Points, in no order, along strands that fork and pass close to each other.
(in the rows, 128 means zero)
Points whose rows are less than 91.7 apart are linked; no others are. Some points are linked to none.
fuvup: [ 98  86 160 145 147 117 134  88 136  96 156 103 128 134 108 137  91 111
 118 174 142]
gubi: [125 180 115 122 126 118 113 149  65  93 140 149 142 126  85 126 191 105
 161 118  93]
zor: [125 128 146 104 121 155 158 149 135 159  80 131 123 164 159 118 147 171
 137  76 129]
kotav: [109 125 105 135 157 153 169  69 138  99 119 101 134 141 132 145  97  87
 118 127 122]
lev: [121 116  97 140  97  79 119  90 124 147 168  83 145 166 130  79  84  93
 105 166 141]
gelon: [135 128 161 157  85  86  97 155  99 106 151 116 119 106 132 124 146 142
 133 158 148]
mur: [ 79  86  95 124 148  96 156 151 115  74 138 134 100  94  90 135  64 130
 168 137 150]
nep: [121 138 145 146 125 109 130  93 109 100 137  99 130 148 130 142 156 110
 108 149 125]
kotad: [158 164 109 159 128 123  47 139  92 109 156 136 138  33 124 155 174  93
 125 122 100]
naku: [127  92 232 141 134 158 133 149 156 154 145 165 129 153  98 123  78 150
 133 141 145]
kalob: [ 97  93  89 153 158 137 148 150 144  78 124 146  78  58 117 169  80 112
 140 110 153]
sito: [125 142 111 135  96  75 137  87 124 115 136  86 137 165 198 134 112 140
 116 179 131]
bogi: [137  84 192 123 144 168 125 131 154 152 144 128 146 142  88  98  79 145
 134 140 144]
gur: [149 133  52 104 138 142 140  94 158  97 100 101 136  93 162 143 104 139
 106 148 130]
voz: [ 90  89  66 114 129  66 135 119 140 144 156 108 130 142 114  90  33 119
 137 159 150]
mig: [160 148 108 131 136 110  82 121  99  67 157 124 160  52 100 150 165 102
 132 191 114]
Tev: [151 171  96 124  84  95 115  78 112 140 124  84 153 149 190 112 132 146
  96 167 111]
bif: [149 193 101  99 117 138 146 146  84  78 121 170 140 103  87 142 182 129
 162 131  88]
lebo: [171 161 110 130  97 116  91  92 124 137 123  89 137 101 172 124 145 153
  82 147 112]
Sib: [ 97 117 201 139 155 123  99 176 111 197 184 196 147 157  63  89 136  89
 136  89 132]
Devaz: [175 159 107 111 126 158  97 122 132 156  95 114 128  85 167 120 167 165
  96  80 109]
sed: [131 157 112 151 144 133  94 101 110 111 147 118 127  88 110 142 175  82
 105  86  96]
zop: [ 98  78 137 157 128  97 142 133 186 137 125 132  79 110 180 166  58 130
  98 150 174]
vuboz: [171 170  85  65 117 139 178  96 146  80  91 132 154 140 141 144 139 157
 128 174 104]
leke: [181 141 139 120  94 110  68 119 118 147 137  98 145  97 150 102 167 166
 102 145 122]
rezu: [165 171  76  91 122 159 130 110 126 136  90 115 145 105 145 112 148 148
 113  91  97]
zez: [125 111 111 125 107  96 118 116 108 104 150  98 143 123  97  91 111 135
 138 165 140]
Nuza: [169 158 147 121 130 117  62 145  93  97 140 129 156  81 120 155 194 124
 144 188 110]
Mem: [139  98 179 184 143 145  90 167 149 127 145 154  99  84 128 170 142  82
 132 122 161]
sakan: [119 123  48 122 138 125 148 138 134  81 104 127  97  62 137 154  82 129
 138 105 135]
meron: [136 125  75 133 113 131 129 168 121  89 110 139  97  53 130 125 103 159
 153 100 143]
Gulam: [146 141 102  91 132 167 140 140 120 126  88 131 134 125 110  99 156 152
 148  82 119]
Tet: [132 116 159 134 100 114 108 124 133 158 147 113 137 123 121  81 128 130
 109 114 139]
Lofon: [114 121 109 135 143 130 140  86 113 132 160  94 142 183  54  96  96  69
 134 140 114]
mined: [128 150  86 116 141 169 189 132 131  74  82 146 114 113 121 158 131 121
 145 117 125]
bomin: [ 89 123 203 147 125 124 158 119 138 192 150 156 122 226 117 107  96 111
 107 119 129]
Sopit: [165 160  91 162 101 130 105 152 130 120  88 131  52  78 168 198 142 166
 110 176 125]
Sot: [111 126 137 144 164 155 143  60 129 118 144 102 141 143  96 130 131  77
 102 108 111]
Roko: [136 136  76 145 108  98 127 133 146  98  95 117  69  95 196 196 114 168
 104 184 139]
nifi: [100 120 196 141 130 128 119 156 136 202 163 172 138 165  91  80 128 114
  99  81 132]
neso: [ 89 123 171 124 137 129 167 110 131 182 121 136 127 236 146 117 118 122
 121  97 117]
siga: [104 159 130 143 140 100  93 133  71 113 164 139 143 140  71 117 187  72
 153 113 100]
Bomo: [157 148 172 137  98  91  69 140  89 105 153 110 146 117 124 135 189 147
 137 183 123]
laf: [109 109 126 128  93 102 168 123 140 151 123 105 134 218 162 107  72 133
 152 166 152]
muga: [117 104 153 154 147 140 125  61 142 148 168 107 139 126 105 108  81  82
  93 118 127]
nuraz: [117 105 172  93 152 137 143 105 138 189 125 116 143 212 134 101 140 152
 107 105 116]
bopaf: [117 129 113 147 111 149 172 131 160 174 108 148 117 141 198 118  72 114
 127  68 150]
Ziko: [175 189 126  84  89 124 103 146  91 122 116 125 149 103 130 131 185 202
 132 170  87]
kap: [150 117 141  96 181 171 111 151 137 126 102 146 140 104 113 146 203 144
 143 102 118]
Kuvug: [112 107 132 124 102 136 167 141 145 110  98 116 114 160 167 138  89 160
 149 139 153]
Ren: [163 142 118 141 145 161  97 129 146 146 102 122 101  89 153 161 182 127
  97  91 120]
Valos: [141 122 170 123 163 143  97 189 114 122 101 170 109 133 152 194 224 146
 148 127 123]
rof: [122 160 101 141  97 102 145 116 123 104 108 109 118 136 189 159 110 141
 120 158 138]
bufan: [156 195  98  85 101 108 160 123  84  81 122 152 142 138  81 129 171 136
 147 161  86]
Medov: [ 89 114  88 148 108 114 167 139 167 169 128 151 125 137 196 111  32 124
 148 105 160]
zasa: [158 199  80 137 105 141 116 142 111 119 117 136  80  61 158 191 144 156
 113 158  97]
sozo: [122 108 113 189 108 112 120 155 162 128 120 146  46  63 163 168 100 115
  94 112 166]
kefov: [172 164 112 114 145 136 110  92 125  63 135 131 146  67 108 170 185 114
 110 182 104]
Pali: [122 112 182 153 121 149 126 112 171 179 139 141 118 134 138 114  96 119
  85 102 151]
sakug: [108 102 163  97 193 172 147 111 128 151 120 134 144 176  96 135 165 132
 131  98 106]
vupe: [151 154 108 142 126 156 134 133 138 110  85 127  95  97 162 172 155 142
 114 110 128]
muni: [145 127  82 134 154 171 122 106 136 103 114 116 127  64 111 131 132 102
 124  85 123]
fakul: [119 143  82 138  96 113 156 124 123 158 119 113 127 167 157  94  88 113
 150 108 137]
gafo: [ 79 112 182 139 175 118 135 149  99 155 155 168 114 173 120 127 187 111
 132  71 115]
lokor: [160 167  85 154 126 119  65 128 111  87 151 129 119  22 115 179 152 109
 121 177 106]
fereb: [135 110 103 121 110 134 129 172 116  79 114 132 116  83 109 121 115 171
 168 137 150]
venut: [125 113 139 109  95 130 157 121 153 181 102 104 153 220 162  92  91 155
 146 129 140]
viz: [166 162 127  89 143 143 133  96 132  68 116 134 155 121 101 156 193 136
 112 180  96]
Gigu: [147 131 141  76 188 173 136 121 139  95 100 154 157 133 106 166 219 138
 131 127  96]
tig: [112 108 217 141 129 149 157 128 152 170 143 167 121 195 108 119  54 147
 117 125 135]
rem: [139 107 134 189 126 135  96 160 145 119 129 150  69  63 141 175 140 103
 122 117 153]
zulen: [105 131  75 128 117  69 148 127 144  86 107 110 109 118 196 167  90 161
 121 176 148]
Nuvi: [124 149 109  74 162 114 146 122  86 126 129 139 149 202  86 112 214 141
 122 124  81]
mebap: [125 113  66 124 111 117 127 108 144 131 125 104 136 100 150  94  74 129
 120 120 144]
Moleb: [121 123 188 128 110 137 126 161 152 212 153 173 142 181  82  67  80 136
 111 114 139]
Vada: [ 99  94 105 134 111 119 174 154 166 140 100 144 114 139 194 134  52 155
 154 125 170]
tudu: [114 123 120 127  92 125 164 156 127 178 125 134 116 174 124  79  71 128
 151  98 145]
gon: [100  99 135 182 101 109 156 158 177 143 124 157  68  96 183 150  68 126
  87 118 176]
Peli: [107  97 177 151 147 139 127  85 143 138 181 123 130 139  83 118  59 105
 114 148 136]
kegaf: [121  94 173 110 165 158 101 171 116 162 142 164 158 124  87  98 165 119
 173  83 130]
zag: [110 139 152 147 154 130 127  90 123 117 130 120 115 141 138 163 184 103
  89 104 112]
Sasi: [177 147 129 147 107 113  43 148 113 143 157 126 138  45 139 118 164 120
 121 115 119]
rusov: [ 86  74 126 155 174 129 141 145 142  81 152 139  97  72  95 159  69 115
 147 137 159]
kal: [158  97 164 103 151 184 120 148 149 127 100 125 142 114 109 123 162 165
 150 114 135]
Sir: [149 129 130 103 159 170 152 112 148  82 103 125 141 127 103 155 172 130
 131 143 118]
Mit: [152 118 156 100  98 121 103 162 107 106 116 121 160 144  88 100 173 173
 167 173 131]
sinur: [ 84 139 173 152 149 109 137 129 103 136 137 144 105 163 142 151 179 107
 111  85 114]
Vinu: [138 133  76 121 106 120 135  96 134 165 120  86 151 145 153  77  97 112
 129 117 127]
lumu: [141 104 134  98 110 134 128 180 113  97 122 130 144 122  79  96 135 160
 188 156 146]
Dur: [114 122 112 148 104  90 151  94 159 156 129  94 153 189 203 117  85 122
 130 173 149]
Bes: [107 118 151 150 136 112 113  98 103 132 175 105 141 172  56 102 130  72
 138 144 120]
luro: [ 73  93 108 133 106  48 145 136 142 157 169 123 121 170 140  95  23 117
 134 170 158]
fikep: [ 96 127 168 164 138 101 106 118  88 103 169 122 140 149  82 136 171  69
 139 135 117]
fik: [103 135  93 139 130 160 183 126 148 134  92 136 110 134 185 148  83 109
 150  68 140]
kaza: [142 184 114  76 130 109 143 115  87 109 118 144 145 175  95 127 201 150
 133 155  80]
dob: [171 107 114  97 102 137 114 145 154  99 104 100 134 108 144 123 123 202
 127 174 144]
nepe: [102  92 105 142 136  85 139 113 156 108 129 108  96 109 178 161  69 133
 103 159 154]
fak: [115  91 209 117 173 136  83 170 109 173 163 167 168 144  80 109 142  87
 166 116 125]
Fope: [168 137 155 132 120 106  43 131 121 155 155 117 160  82 142 106 194 131
 101 117 121]
Geg: [108  80  86 112 138  83 127 104 161 143 138 107 134 103 156 102  37 135
 116 139 150]
zanu: [ 97 124  92 134 142 129 171  80 123 118 143  98 143 165  99 121  69  76
 129 135 125]
Bug: [123 132 115 100 127 159 156 148 117 159  96 127 124 170 109  91 133 140
 160  66 116]
nur: [129 105 153  91 195 157  87 168 112 156 134 157 163 113 111 119 200 119
 148  79 114]
sipe: [128 121 144 117  83 129 136 175 141 205 144 145 128 177  82  53  79 133
 134 108 155]
fizo: [121 146 128 165  99  87 110 124  91  91 151 111 112 110 132 138 137 113
 115 148 133]
pup: [133 115 160 124 111 144 153 156 153 130  86 124 108 155 170 147 131 169
 126 118 147]
podes: [100 128  83 122 146 163 203 121 137 100  88 131 114 128 142 152  76 112
 163 101 139]
lub: [132 154 100 107 138 154 171 155 107  56 102 163 132 108  82 143 157 127
 179 131 122]
dupez: [132 192 116 155 125 111  71 133  76 113 159 138 127  74 128 159 192  93
 121  94  80]
tebi: [161 146 140 105  93  96  83 140  83 109 144 106 164 131  96  99 185 159
 144 185 114]
Seru: [128 126 121 162 146 147 108 102 139 117 138 111 116  78 130 141 132  81
 103  85 132]
zemip: [112 133 123  85 158 148 150 114 109 143 113 122 147 199 100 104 181 135
 128 102  96]
kam: [107 123 159 141 118 159 161 118 167 197 122 151 129 153 157 107  65 121
 104  79 148]
bupe: [129  86 198 104 161 177 134 134 154 160 114 136 140 161 111 126 144 158
 134 106 123]
kopu: [142 105 157 104 114 148 143 118 159 193 111 113 148 176 148  85 106 154
 114 102 134]

A fork is a point with three links. Follow the links from the first point to the second and name the forks in between, in order.
luro; tebi => kap > mig > Bomo
Pali; fikep => bopaf > bif
kal; Ren => bif > bopaf
Dur; tebi => sito > kotad > mig > Bomo
zop; lub => zulen > sito > kotad > mig > kap > bif
zasa; fizo => zulen > sito > kotad > mig > Bomo
bopaf; lumu => bif > kap > mig > Bomo
neso; Sasi => sito
fikep; viz => bif > kap

Follow the links from the first point to the second, and from the first to the third. Name the last point that the two ways share.
fak; Seru; Kuvug => kap
gon; muni; Nuza => kotad
podes; Vinu; kotad => kap
zor; Nuvi; Peli => bif
gubi; rusov; Sasi => mig
nuraz; Seru; kegaf => kotad
tig; kalob; Nuvi => mig
Sir; kotav; Ren => bif
mur; venut; zop => sito

A fork is a point with three links, a tip a point with one. Leave the first point through the second and follow the links. Name the first fork or tip that comes.
fuvup; Peli => bif
sito; Dur => bogi
rusov; kalob => Bomo
luro; voz => kap
rezu; Gulam => bopaf
